Each row is a point on a landscape with many valleys, with its height.
A ball rolls from a point to whichever of its 2 nearest points has the largest drop for the distance, and stops where none of them is lower. Distance is the straight distance between rows; heights are no part of it.
j221 h=5.43: [-10  25 -16 -10  -8  14  -8  26   2   4   3   8   1  -7 -15   8  -6 -15
 -12  -5  26   4 -26 -17  10 -23  -8 -20   2   4  -6  -2  -4   1 -10  21
  22  12  16   5  12   6  -8   5   0  12  14  10   4]
j382 h=1.40: [ -5  31 -12   1 -10  -3  -2 -10   0  19  22  13   2  -7 -13  12  17   7
   1 -10 -15  -2 -31 -16 -17  20   7 -13   6   6  -9   9 -10   0   5 -14
   2  13  19   6 -22  11   9 -12  -1  -5   3   3  11]
j94 h=2.02: [ 23   2  -9  -5   8 -19   4 -22   1  -2  14   1   4  -4   6   6   5  12
   3 -11  -7  -7   1 -10 -20  33  15  22 -22  -2  12  15  -1   8   7 -31
 -10   8  14   1 -11  18  10 -10   5 -18 -18  -4  -1]
j633 h=3.18: [  1  14  12   1   3  39  -6  -8  -5  -6 -23 -17 -17   5   3  -5 -19 -24
  -5  14   5  -3  15  17  20 -34 -14  -6   5  -3   5 -19  11   1   9  13
  -7 -15  -1   0  -2  14  33  18  -6 -19  10  15  -9]
j339 h=2.38: [  5   5  -8  -4  -4  13 -21 -21   0 -20  14 -13  13 -18 -15  16 -19  24
 -16 -15  20  -7   6  15   2   5  -5 -13  -4  -4   9  -7  -8  -4  15 -10
  -9   3  -5  -3  11  -4   0   5  16 -10 -13  18  -6]
j907 h=2.27: [-14   5  -9  16  -1  -5   2  21 -13   3   8  18  -1 -10  -9   4  10  22
   7   7 -18  16  -5   3 -16  22  -4   6   5  11 -14   0  -6  -5  15  -4
  12  -1  -7  -5 -32   7 -14 -15   8  -9   0 -11  12]
j242 h=7.15: [ -6   1  18 -14  20   0  19  -3   4   5 -15  -6 -19  12   7   2  10  -4
 -16 -19  22  14   3   4  11   4  -2   0 -33   3  22  -7   2   6  14  -8
 -19 -10 -12  12  11  11 -16  13   1  29   4   2   9]
j268 h=4.55: [ -1  17 -17 -12   2   8  -1  -5   5  -6  12  -8  10 -29  -9  19  -2  -5
 -18 -18  28  13   5  -4   5  -3  14  -6   3 -13  -3   3  -3 -11  18   9
  14  12   4   4  28   8 -17  -1  -3  10   6   5  -6]
j249 h=4.85: [  0  -9   3  -4   8 -10   7   5   2  -1 -12  -4   3   2   7 -15   0  -1
   6   8 -10   9  19  17  11   0   7  25  -2  -9   0  14   9   2  15   5
  -1 -16 -39  -3   9   1  -6   0  -2   7   3  -2  -6]
j56 h=4.01: [  0 -25  10  11 -15   8  -6   2   5 -24 -11 -23   3 -10  -9  -8  -1  -3
  12  17 -11 -10  26  10   3 -13 -13  14  16  -7  -9  -1   7 -14  -2   0
  11 -15 -27 -14  -1 -23  -9   2  -4   3  -3  -3  -7]
j945 h=0.97: [ -1   7   5   0 -13 -15   2 -13   3  18  15  11  -1   3   6   4  22   8
  17  -6 -25  -9 -37 -13 -11  22  16   0   2   6  -6  20   2  -4  -8 -28
  -8  -8   8   5 -17  -5   6 -17 -11 -11   9   3   8]
j91 h=3.35: [ -3  10   2  -8  -2  15   2  13 -18   2  -5   1  -3  13 -13  18 -13   8
   0  11  -7   3   5 -13   8   8 -12 -14  -4  14   8   3  -2  -6   2 -13
   4  -5  16   7 -16  32  28  -2   7 -26  -3   5  16]
j92 h=4.12: [  7   1 -17   1  13 -18  -5  -8  -5  10  17  28  12  -2   6   1   2  34
   4  -8 -20  15   7   5  -2  20  10   8   8  19   7  10  -9  -8  25  11
  -9 -10 -11  -6  -4  14   1 -21   5  -4 -14  -9  -5]
j646 h=3.33: [ 15  14 -30   7   1 -15   1 -12  -9  -9  17  14   6 -18  11   1  15   7
   7  -5 -18  10   6   7 -29  10  24  31  -2   1  -7   3   8  -3  21  -7
   6   5  -2   5 -15  19  -2 -17   4 -14  -7 -15  -9]
j767 h=2.94: [ -2  16  15 -24 -15   4  -7  -4   9  12  15  25   3   9   5 -14  24  -6
  18 -13 -11  -3 -37   0   0 -19  -9 -16  16  10  -1   8   3  -4  -8  14
  -5 -23   8   6  -4  -3   0 -11   4  14  15   8  13]
j982 h=1.12: [  5 -24   2  -1  -2   4 -12   9  -2  -1  -9 -11  -1  22   2   5  18   8
   4   5 -21 -20  15   9   8  -4  -4   5  13 -18  15  -6  -5 -14   4  10
   2 -10  -6 -11 -12  -3  27 -24  -1 -23 -16   0 -10]
j774 h=4.42: [  2 -19  -3  -7 -20  12 -17  -6   6 -27   1 -18  13 -18   7 -10  -7   0
  20   2   3 -12   7  20   1 -32 -15  15   8 -11  -6  -9  13  -9  -1  -1
   6 -26 -23  -1   4 -17   0   0   6  -3   9  16  -7]
j173 h=5.18: [  2  21  -3 -11  -5  14  -8  -3   0   1   7   3   3   4  -3  12   4 -15
 -11 -14  13  -8 -16  -8   2 -25   2 -27  10   7   9  -9  -8  -5  -8   6
   8  12  35   8  10   4  14   2   5  -3   2  11   3]
j677 h=5.78: [ -3   0   4   4   2  -9  15  -4  -5  12  -5  -1   1   3  14   3  -5  -3
   8  18 -14   5  -3 -14   1  16  17  11   5   3 -16  10   9   2 -10 -18
   3   8   5   9  -6   8  12   5 -15  -9   7  -9  -1]
j98 h=6.48: [-10  11   6 -18  12   8  16  16  -5  12  -8   9 -12  16  10  -4  -9 -20
  -7   1  19  29   1  -7  17 -17   6  -4 -12  10   7  -7   8   3  -2  19
   1   0  14  17  14  19  -7  12  -1  24  14  -7   4]
j101 h=2.61: [  7 -31   4  17  15 -13   0  -8   5  13  -9 -12  -6  25   5  -1 -12  12
 -10  11  -6 -13  20  -6  12  24   4  -1  -2  -7   6   0 -10   6 -10   1
 -12  12   7 -16  11 -14   9  -2 -16 -16 -26 -14 -10]
j74 h=4.17: [  3 -10 -10  10   5 -12   3   9  -1  -4   8  11  19   3 -23  18 -15  22
 -19  11   1  12  14 -30   5  37   1  -3  15  10  -1  22 -18  -6   1   0
  13  18  18  -2   3   4   3 -13  -5  -5 -16 -16   5]
j995 h=2.55: [ 13   5  -5   7   7  -4  -3  -5  -4  -2   1  -1   3   0  -8  -2 -12  10
 -12   0  -1 -13  10  -3 -11  24  -1   4 -22  -7   2   4  -3  25   2 -25
  -9  19   9  -5 -11  10  11   7   8 -24 -23   1   5]
j287 h=2.41: [-15   7   6   3  -7  16  -1   4   0   8 -16 -18 -13  -7  11 -13 -14 -20
   9  -2  12  -8 -24   6  15 -29 -11   3  -2  -5 -16  -7  15   8 -12  -4
  -1 -10 -16  12  14  -8   3  18 -11   9  29   7  -1]
j586 h=6.94: [  0  -8  10  26   7 -22  -5 -22   2  -6   3   8   0   0  15  -5  -3  17
  -3  -1   8   9   0   1 -19  18  -7 -14  -3  28 -10 -18  -5   8  -4   0
 -21  10   4 -16  -5 -21 -22  21   8  13 -11  -4  -7]
j582 h=2.58: [  5   5 -27 -17  -5  -1  -2  15  -9   2   8  17   4   2  14 -14  16   1
  17   2 -26  -6  -6  14  -8 -23  10  27   2 -12  -1  -5  13   3   6   3
  13  -3   2   8 -14  19  14 -19   4 -17   3  -6   1]
j961 h=6.73: [ -5 -10  26 -14   8  -7   6 -14  11  10  -1  15   5  12  14 -13  -9  -5
   1  -1  15  11 -13 -10  18  -4   1 -15   7  23   3  10  -4  -5 -14   5
 -19 -10   0   7  31  -8 -16  27  -5  28  14   5   7]
j230 h=2.96: [ -7 -23   0   4 -10 -11  -1   9  -8  11   5  -3  10   8   9  22   3  20
  15  10 -20  -8 -20 -15   7  14  -1  -5  19   9 -11   0  -2 -20 -23  -7
  -1  -5  20  -2  -1  -6   9 -20 -15 -14   2 -15   0]
j93 h=5.67: [-12  23  -8  -2  -6   5 -17  20   4  14  11  17   9   4 -23   2 -14  10
 -22 -10  26  -4 -24  -8  10  -8 -14 -30 -11   5   4   3 -19  14  -5  15
   1  12  13  -5   7  -6  -9   9   8  11   6  14  12]
j80 h=4.89: [  7  23  -3 -20 -14   7   5   2   8   0   8   0   0  -6 -19  21  27 -21
   1 -19   6  -7 -31 -13   0 -15  13 -13   1   5   0   4  -5 -14  -6  -2
  12  -5  23  15   2   5   1 -16  -7  14  14   2   7]
j858 h=2.68: [ -1 -26   4   2 -11   3 -11  -1  -4  11  -4 -18   9   5   9  10  -6  10
  14  11 -13 -28 -14  -9  16  -2  -7  -5  22  -6  -7   0   4 -14 -22 -11
  -5  -7  12  -6  10  -7  32  -9 -10 -32   3  -1  -6]
j639 h=2.80: [ -1   7   5  -3  -2  26   2  -5  -8   0 -17 -19 -12  -3  14 -13 -27 -24
   2  10  10   4   7   7  15 -34  -9   9 -11  -8  -7 -12  22  11  -8   1
  -4  -5  -3  13  10  12  14  27  -7  -9  19   7  -6]
j776 h=3.57: [  3  -4   3  -2   6  29 -11  -2  -7  12 -20 -14 -16   9  -8 -10 -21   3
 -10  10  -7  -5  23  26  20 -11 -14  -4  -4 -14  14 -15   3   8   7  11
 -18 -12 -13 -10   4   6  20   7  -2 -19  -8  11  -3]
j267 h=3.64: [ -3 -27  -1  -1 -18  -1  -1  26   3 -17  -4 -11   6  -9   0   5  15  -5
  19   3 -10 -10   6   6  -3 -13   1  19  11 -15 -10  -5   6 -21 -10   1
  15 -13 -11  -6   0 -12  -6 -21  -5  -5   1 -12  -4]
j752 h=6.80: [ -3  -6   4 -10  10  -4  18  -4  -7  10  -6  -9 -11   7  18   5   0 -14
  -4  -9  11  15  -1   0   7   2  15   0 -26   6   8 -15   5   0  -9  -7
 -15   5  10  13  16  12 -10   8  -6  13   8  -8   0]
j997 h=2.95: [  4  10 -21   5  -7  -4  -3  -2  -6 -11   5   1   6 -18  11  -4  14   1
   7   3 -13  -5   0  13 -20 -12  10  20  15 -16 -13  -3   9  -1  13  -4
  11   7  -3   3 -16  -2   8  -7   2 -13   6   2  -7]
j697 h=2.90: [ 10  -5  -7  -5  -1   2  -5 -23  -2 -18  17 -19   5 -18  -5  34  -4  19
 -15 -23  21   1   2  -8   1  17   5 -12 -15  -4  18  -1 -14 -25   4 -19
  -9   2  15  -1  25   3  -4  -8   1  -3 -11   5   0]
j967 h=4.33: [ 12  -5  13  -6  -4   0   3  -2  14 -16  -8 -11  -3  13   6   0  23 -22
  -1  -8   3 -10   8  14   0 -17   7   4   8 -14  12   0   5  -6   1   8
   0 -10  -8   3   6  -9   1  -5   1   6   3   7  -3]
j469 h=1.87: [ -1  -8  -8  11  -6   5 -12  -6   1 -11  -1 -25   5 -11  -5   6  -1   6
 -12  -6   5 -19   8  10  -3   3  -2  -3  -7 -20   2 -10  -4  -1  -4  -9
  -2  13   1 -11   5 -14   4  -4   3 -15  -8   8 -11]
j194 h=7.08: [-11  -7  29 -11   9   1  19 -10   8   7 -17  -3 -14  11  -4   3   5  -6
 -10 -10  25   7  -9  -6  16  -4  -6 -17  -5  12  16   2  -4 -11  -4  -5
 -14 -11 -10   9  20  -9 -17  15 -11  34  10   4  10]
j780 h=1.47: [  5  -1  -4  -7  -1 -15   0 -22  -6  18  21   9   7  -2   0   6  -2  22
  17  -9  -9  -8 -21 -10  -7  27   4   5 -17  11   3  21  -4   3  -7 -29
 -17  -3  12   1  -2   7   8  -3   0 -10  -3  -6   7]
j192 h=6.01: [  2  24 -13 -11  -5   3   4  -9 -14  -6  14   5  -3 -18   1   2 -11   4
   3  -9  17  17  -8   1  -7  -2  -2   6 -26  14  -7   2   6  10   7 -13
  -6   3  12  14   4  20 -13  12  17  12   8   2   2]
j658 h=4.97: [  0  -5  -3  16  16 -16   6  -9  -8  10  -8  15  -9  13  32   0  10  11
  11  10 -34  22   6   8 -11  19   7   6  20  23  -6 -13   8  -9  14  17
  -3 -16 -10  -2 -28   5   7 -15  -4  -6  -1  -8 -13]
j544 h=2.13: [ 12  -5 -18 -20  12  -6  -4   3 -12  14  11   3  10   4  18   4   3  11
  11  -2 -22   0  -1   8   8  -3  19  20  -8 -11  15   4   4  -4   5  -6
  -3  -7   2   6   5  26  27 -21  -1 -24  -5  -3 -10]
j380 h=5.11: [-12  13 -22  13   3   0 -15  -1  -1   6  19   3   9 -37  -1  -3  -7  22
  -5 -15  14   6 -11  17  -1   7   6  10  -5  -7 -17   4   0  -2  21   6
  -2   5 -25  -9  18  -8 -28  -5   3   7   5  -6  -8]
j201 h=2.45: [  3   4  12   7  -8  17  -5   4   6 -11 -18 -26 -18  -4 -13 -14  -5 -19
   3  -1   5 -29  14  14   0 -16  -6   4 -17 -19   4  -4   6  11   6  -6
   1  -3 -23  -5  -8 -13  11   9  -2  -4   5  12  -4]
j430 h=6.07: [  4  28   9  -4  -4   4  -3  -5  19  -6   1  16   6   1 -12 -25   6 -15
  -1  -5  11  -6 -13  -4  -7 -14  -3   0  13  -6  -7  20   8  19   5   7
  13   2  -8   7  -9  -9  -2  13  10  13   8  18   8]
j97 h=5.35: [ 17  -1  15 -10  -5   7   6  -1   7 -31  -7   8   3  14  -4 -15   1 -25
   6   6  10   5  19   2 -15 -25  -7   6  -3   6   6  -7   9  12   3   5
  10  -7  12   8 -19   7   1  10  18   6 -11  12  12]
j462 h=4.64: [  8  11   5 -18 -11  -1   3   7   8  -7   7  -3  13  -7 -23  19  10  -6
   5  -6   1 -15 -13 -21   9   3  11  -2  10  -1   3  28  -3 -17  -8 -15
  11  -8   5  11   9   9  12 -14  -3   0   3  -1  11]
j723 h=3.20: [-10  -9   8  10  -8   7  15  16   1   5 -17 -27 -29  -1  -6   5  16 -29
  -5  -1  -1  -9   3   2   3 -13   9   6 -11 -19  -2 -12   0  -9  -6   6
  11   4 -10   0  -1 -14  -9  -9 -18  15  14  -7  -9]
j990 h=5.83: [ 21  -2  26 -17   5   4  13 -10  13 -19 -11  17   9  22  -6 -11 -10 -26
   5   8   5  10  20 -14  -1  -6  -4   4   3  17  15  18   6  11   4  -3
   8 -12   9  17 -12  22  10  19  18  -2  -6   8  24]
j253 h=3.56: [ -1  -8   6 -10  -8   3 -17  -9   1   0   8  16   9  14  13 -15  11   4
  13  -7  -3  -5 -12  13  -4 -17 -17 -13  18   9   5 -10  -3   0  -8  22
  -7 -15   5  -3  -2 -12  -3   1  17   7  -1  17  -3]
j712 h=6.13: [ -6   6   3   2  -3  15  -9   3   4  -1   0 -10  15  -9 -27   6 -32   8
 -15   1  21 -18  -3 -10  27  -2  -8 -21  -1  -5   1  16  -9  -2  -9 -12
  -5   8  -4  -7  27 -10   8  10  -9  -9  -5  10   6]
j224 h=3.17: [ -8  -2  14   9  -7 -13   6  11  10  -8   5  23  12  -2 -12 -15 -10   1
   7  17  -2  11 -12 -14 -11   5 -17 -12  13  20 -15  13  -2   7 -17  -1
  11  -1   0  -7 -15 -18 -24  24   8  18   3   0  13]
j465 h=4.77: [ -4   2  13   6   1  19   3  11   1  -1 -16  -8 -32  23  -8  -1  15 -12
  -4   0  -1   4  10  13  -4 -17 -21 -10  -1   1  16 -21  -1   2  11  27
   4  -8  -3  -4 -25  -7  -2  -6   9  16  -6   7   2]
j424 h=5.22: [ 12 -17   0  -5   4 -16   5  -7   9  -6  -3  -3  17  -7  22 -14  -2  -8
  18  13 -11  -7  14   2   1  -5  24  33   4 -15  -8  23  17  -3  -4 -13
   3  -9 -23   5  18  -1   5   3 -11  -5   6  -3 -10]
j832 h=4.13: [  1   8   9   2  -8   4  -8  -6   7 -12  -3   0  -5   5   9  -3  37 -12
   6 -16  -1  -5 -12  17 -13 -17  -9  -4  21  -5   1 -13   4  -9   9  21
   2 -13 -12   3 -15 -18   0  -7   9  13  11  19  -6]
j113 h=1.64: [  1 -12  -3  10   7  -1  -3   3  -3  16 -15  -9 -15  22  14  -7  21 -10
  -2  11 -24 -12  12  11   2 -10   5  -1  20 -19  13 -16  -3   2  -4  23
  -1  10   7  -8 -14  -9  24  -8  -7 -13 -10  -7 -16]
j641 h=3.76: [ -4 -12  13   6  -1 -14  -1   5  12   2  -3  21   9   1  -1 -22  -6   9
  19  10  -9  -3   6   3 -11  18 -14   4  -6  11  -7  13   4  19  -3  -7
   2  -5 -24 -14 -17 -10 -27  20  12   8 -10   4  17]
j778 h=2.86: [ -8  -6  13   6  -5  -9  22  14   7   5 -20 -20 -24  11  -3   4  22 -35
  -8  -4  -4 -23  -8  -2 -16   6  22   7 -17 -20  -2  -9  -4   3 -13 -19
   5  13   2   0 -17 -14   2  -5 -18   2   0  -7  -3]
j604 h=6.39: [ -7   0  14  -8   0   3  -6 -12   5   8   8   4  15  -2  -5  -1  -7   9
  -3  -4  13  -5 -13 -11  20  -1  -2 -18  17   9   1  21  -8 -10  -7  -1
  -9  -3  -5   4  28  -7   0   9  -2   8   5   9   5]
j308 h=6.20: [-14  13  -1   4   9   2  14  18 -10  13  -8   7 -10   6  -5   0  -9 -10
  -8  10   1  24   8  -6   8   4   0  -3  -5   3  -6  -1   2  16  -1   6
   6  13   0   8  -6  14   1  15   5   8   7  -6   7]
j898 h=2.46: [-13  14  28  -3 -12  10  -3  11  10  19   5  18   7   6   5 -15   7 -12
  16   6 -17  -4 -39 -15  13 -10 -14 -23  25   5 -13  19   6   4 -22  10
   1 -11  -7   6  -3  -3  13   2 -14   7  21   8  10]
j657 h=7.30: [  8 -11  11  13   9 -22   2 -34   4   1  -2  18   3   6  37 -19  -7   6
  18   4  -4   6  -6   4 -21   8   0  -5   3  32 -10 -12  13  17 -10   3
 -25  -1  -3  -3  -3 -10 -13  28   9   8  -8   5  -6]
j857 h=6.62: [  2  -5  -3  23   3 -23  11  -1  -1  -7   4  13   3  -7   1   7  -5  10
 -11   3  13  16   0 -13 -20  26   3  -6 -11  28 -11  -5 -10   7 -11 -12
  -5  17  18  -6  -8  -8 -29  12   1  13  -5 -17  -1]
j653 h=3.22: [  2  -8   0   8 -10  -8  13  20  -7 -12  -9 -13 -13   5  -7   5  17 -10
   2  -2  -4 -15   3   0 -22   6   5  10 -19 -16  -2 -12   1   4  -6 -25
  10  11   7  -3 -30   0   0 -12   0 -13  -4  -8   7]
j421 h=6.33: [  6   0   2  -1  -2 -10   7 -15  -5  -7  10   7   2  -1   4   4 -13   7
   4   7   7  12  -1 -15 -22  15  -6  -3 -14  27  -8   2   3  10  -6 -24
 -11   8  25   5 -11   6  -8  19  12   3  -4  -1   8]
j356 h=5.44: [-12   4  -3  11   5  -7  -9   5   6   8   6  15  11 -10   2 -21   3   9
  -4  -3   6   5  -9  12   0   2  -1   4   8  -5 -12   6   2  11   5  22
   4   4 -25  -7   9 -22 -23   0   4  22   3  -3  -5]
j451 h=3.04: [ -8 -24  10   6  15  -2   3   4  -8  25  -9  -7  -8  26   5   7  -5   5
 -11  11  -4   1  17  -6  24  13   3 -16   7   4  17  -4 -15  -8 -10  15
 -13   6   7  -5  17  -4   9  -2  -9  -1 -10 -14   2]
j263 h=5.40: [-13  -1 -19  10   6   3  -8   9 -12   0   2  -4  -2 -28   5  -8 -25  20
  -3   7   9  17  15  18  11   0 -12  17 -10  -6 -17 -14   8  10   8   3
  -6   1 -23  -8  20   3 -20   8  -1   6   4 -10 -11]
j371 h=4.84: [ 15  -6   2 -12 -14  13  -3   1   7 -42  -3 -16   3  -1   2 -15  -7 -19
  11   2  14   0  16  19  -3 -38 -10  16 -10 -12  -1 -12  18  -1   4   9
  15 -16  -6   9   0   0  -1   6  10   1   6  16  -3]
j207 h=2.35: [  2 -13   9  16 -10   2   0  -5  11 -12  -9 -25 -13   0  -4 -13   8 -17
  -2   1   3 -30   7   4 -16  -7   0  -3  -9 -20   2 -12  -5  10 -12 -11
  -1  15  -3 -16  -9 -33  -5   6  -2  -1 -11   5  -7]
j973 h=4.56: [ 13 -16  -1  -4  14 -22  -3 -16  -3  -1  -4  19   7  11  20   9  10  27
  14   0 -35  18  16   5  -5  16   9  14  14  25  10   6   4 -17  27   0
  -6 -32 -17   0 -11  11  13 -23   3  -8 -10   0  -5]
j513 h=3.73: [  6  16 -26   8  10 -18   0  -3  -4   7  25  33   1 -21  -5   5   6  20
  10 -12 -10  22  -1   9 -15  23  13  24 -15  17  -1  12  -7  -9  24  -4
  -2  -3  -8  -4  -7  20 -19 -26  10   0  -7 -25   0]
j685 h=4.86: [-16  28 -13  -2   8   5  -4  -3   3   9   4  -3   4 -24 -11  11  -3  17
 -18 -16  22  11  -7   3  11  15  -8   3  -9  -6  -7   9  -3  -6  28   9
   1  -1 -27   4  19   4 -22   5   1  16  12  10   1]
j110 h=4.23: [  5  -5 -12  -2   6  -5  -3   4  -5  -6   9  -3  11  -6  -2  13  -6   4
 -13  -6  16  14  17   0   4   2  12  -4  -1  -6   7  -2  -8  -8   1  14
   4  16  12   1  22   3 -10 -10   2   4 -10  -9  -4]
j941 h=2.69: [-16   3   5  20 -10   2   2  18  -7  -4   3  13  -1 -11  -6  -8   5   9
   9  19 -16  14 -10   0 -13   1 -18  -5  27  10 -23  -3   4  -5  -3  16
  16  -1  -7 -10 -29  -8 -10   6   3   9   8  -1   5]
j189 h=5.91: [-13  16   8   4  -3   7  -1  20   5  12  -5   1   4   5 -30   0 -18  -1
 -14   0  16 -23 -13 -20  11  -3  -6 -28 -14   0   5  14 -14  21 -12 -10
   3  14  -4  -8   4  -3   4   9  -1  -1   1   9  14]
j629 h=3.38: [ 17   6 -23 -19   8  -2   0 -26  -4 -14  30  -3   4 -24   2  29  -2  10
  -5 -30  19  24  14  -1  -7  12  16   0 -24  -1  19  -6 -13 -21   7  -1
 -10   6  22   4  29  25 -14 -17   5   6  -7  -7  -4]
j663 h=5.70: [ -4   4 -14  -7   7   3   7  12 -13  -6   5   0  -7 -19  10  -3 -18   7
   4  -1  16  22   4  16  -3  -7  -8  23 -33   4  -6 -15  15   6  11   2
  -2  -6  -6   9  11  20 -24   5  12  12   7  -7  -2]
j623 h=2.15: [  4 -24   1  17  14 -15  -2 -11   0  19  -9 -11  -8  13  22 -10   9  -6
  -3   4  -8 -17   6   2   1   5  14   0   9 -17   3 -10  -1   8 -16   6
 -14  23   6 -10  12 -23  11   0 -15  -9 -11  -8 -21]
j565 h=3.87: [ 10 -13 -11  15   6 -17   9   8   5  -4  -1  -2   5   7 -12  12   6  10
 -14   4  -7  -9  13 -24 -15  40   8  12   5 -12  -2  13 -12  -5   4 -14
  16  24  17  -5 -14  -4   7 -19  -9 -21 -22 -17   0]
j656 h=4.35: [ -7  -5  13  -6  10  -8   3   5   8   3  -7  13   6  -2  -4 -18  -1  14
  12   0   4   5   6  11   3  11  -9  19 -17   7   3  18   7  10  14 -10
  -6 -24 -40   1   1  -1 -32   8  13  16   4   2  14]
j16 h=5.53: [  9 -16   0  -3   5 -10  10  -4   1   3  -7   3   9   8  25 -11 -17 -15
  14  28 -10  10  16  -8   8  -6  18  18  13  -1 -11  13  16   1 -17   1
   7   1   1   8  13   7  11   6 -16  -7   3 -13  -6]
j136 h=1.97: [ 10  -5  11   5 -17  20  -8  -1   5 -26 -17 -18 -15   5 -18 -16  -6 -10
  11  12  -7 -25  26  19 -12 -19 -24   0  -5  -1   3 -12   3   8   2   1
   5 -16 -13 -15 -28 -10   6  11  12 -11 -15  15   3]
j703 h=3.82: [  8  -4 -25 -18   7  -2  -8  -1 -11  -9  29  11  10 -18   4  16 -25  25
  -6 -10  13  23  21   5  10   7   2  -2 -18   7  17  -6 -13  -8  11  11
  -8   6  20   0  31  22  -8 -14  14   2 -14  -9  -4]
j314 h=3.00: [  8  24  -6  -8  -7   9  -6   0  -3  -4   8   8   4   7 -22   3  -6   4
   2  -2   0 -17  -5  -7  -9   2  -9  -7 -11   4   6   7  -5  17   3 -20
   2   6  14   6 -23  23  21   2  16 -20  -9  11  15]
j693 h=4.41: [  5   4  -4  -7  -1  -3   3   1  10  -4  17   5  21  -9 -31  27   6   9
 -20  -4   2   0   3 -30  13  18   9 -15  19   1   1  31 -20 -18   2  -5
  10  12  10   2  15   3   7 -16  -4   3  -5  -7  11]
j764 h=3.88: [  5  -3  15   4  -1  11   8 -19  12 -14 -16 -25 -13  -4   0   5  15 -27
 -16 -11  18  -3   3  -1   3 -20  10 -11  15 -14   5 -13   0 -11   2   5
   1  -2  -6   1  14 -28  -6  14 -13  19  16   7 -17]
j960 h=5.99: [-22  19  -9   9  -5   1   4  14 -16  22   8   9   2 -10   1   2 -17   4
   0  13 -12  13 -21 -14   5  10   3 -10   7   6 -20   5   2   8 -10  -5
   5  12  10  11  -3  14   5   8 -12   1  18  -9   7]
j147 h=2.00: [-11  11  17 -12 -18  12  -4   4   8   2  -3   1   2  -6   4 -10  -3 -18
  17  -5  10 -16 -40  -7  13 -27 -10 -16  10  10 -14  10  13  -2 -18  -5
  -1 -16  -4  15  15  -6   1  11  -9  14  28  16   9]
j222 h=1.83: [ -3  19 -15   3   2  -7  -2   9  -4   5  15  28  11  -4 -17  -6   8   7
  -8  -2  -7   9  -7  -6 -13  15  -4  -2  12   2  -1  13 -13  12   9   2
  10  15  10   2 -22  10  -2  -6   9   1  -8  -5  12]
j528 h=3.43: [-16 -19   9   7  14  -7  12   6  -6  32  -6   7  -4  24  15  -2 -27   0
  -1  26  -7   7   2 -15  20  12   3  -8  -3  11  -2   0  -3   7 -28   1
 -12  13  12  -2   9   2   6  17 -21  -4   0 -17   5]
j680 h=1.68: [ 18 -11 -10 -14  -3   2  -8  -7  -4 -16   5 -12  11   1   4  13   3   9
   5   4 -17 -10   9   7   0  -2   5  16  -2 -16  15   4   6 -12   6 -15
   1 -14  -2  -2  -1  12  29 -22  -3 -33  -9  11  -4]
j540 h=3.58: [  9 -15  -7  15   5  -9  10  19  -5 -12 -10 -11 -13  12  -9  10  15  -1
  -7  14 -18  -4  26  -7 -17  24   7  21  -1 -21   1  -9 -10  -2   5  -5
  20  17  10  -7 -28   4  13 -25 -12 -23 -11 -19  -7]
j427 h=3.27: [ -4 -16  -4  -2 -11  -6  -2  15  -7  -2   7  -2   2  -1   4  12  22   1
  10  -3 -11  -3 -19   1 -11  -2  11   0  13   2  -7 -13   0 -16 -14   0
   7  -2  21   1  -5  -5  -8 -23  -2  -3  -1 -13  -1]
j38 h=3.53: [ -6   9  -4   2   3  19  10  -2   8  -1 -16 -30 -21 -12  -1  14  10 -28
 -24  -5  19   8  10  -2  13 -20  11  -4  -2 -21   2 -15  -1 -12   7  20
  14   7  -8   2  25  -8  -7   0 -26  19  20  -1 -13]
j515 h=4.39: [ -6   4   9  13  17  10  -1   0  -4  20 -16  -7 -31  12  -8  -8   2   0
 -14   3 -10  10  20  16   6   4 -15 -11  -4   2  13 -17 -12  10  14  27
 -11   1 -15 -15 -16 -11 -14   6   3  19  -6  -4  -8]
j53 h=5.17: [ -7  12   4  -8   2  14  -6  14  -7   6  -3  18  -9  25  -9  -4   2  -7
  -6   0   3  11  -2   4  -4 -14 -25 -23   5  16  12 -18 -12  10   3  28
   6  -1  15  -2 -22  10   5   3  21   3  -6  11   9]
j20 h=2.30: [  4 -32  -6  11  -2  -7  -7 -11  -7   0  -7 -30  -5   4  18   8   1   5
   6   2  -9 -21   0   5  -4   3   3   7   0 -16  -2 -17   3 -10 -15 -10
 -10   2   6 -10   5 -17  11  -3  -9 -24  -3  -2 -21]
j474 h=5.76: [ -1  12  -6  10  -1  -3   2   5  14  -6   1   7   7  -7  -2 -23   9 -15
  -6   1   8  -5  -9   1 -11 -16   6   8  16 -19 -16   2  10  15  -1  11
  13  14  -9  -2   2 -25 -14  13   2  14   3   0  -9]
j859 h=3.98: [ -5   3   0   3  13  14 -12  -2  -2  13 -11  -7  -8  10  -9  -7 -13   9
 -17  -2  10   6  19  19  19   4 -20 -16 -12  -2   9 -16  -4  20  12  18
 -22   7  -4 -16   4  -1  -2  15  11   0 -15   4  -7]

For each start below, name the point where the ball stops.
j586 | j469
j465 | j147
j430 | j469
j424 | j945
j194 | j778
j173 | j778
j474 | j469
j657 | j469

Call two points neighbours if one is among the 2 nearest of the other. Go from one point of each pair to the other, from neighbour to neighbour, staying as low as possible. Name the highest point that can't be avoided.
j945 and j469 | j677
j778 and j623 | j242
j469 and j623 | j20
j136 and j982 | j201
j147 and j778 | j967
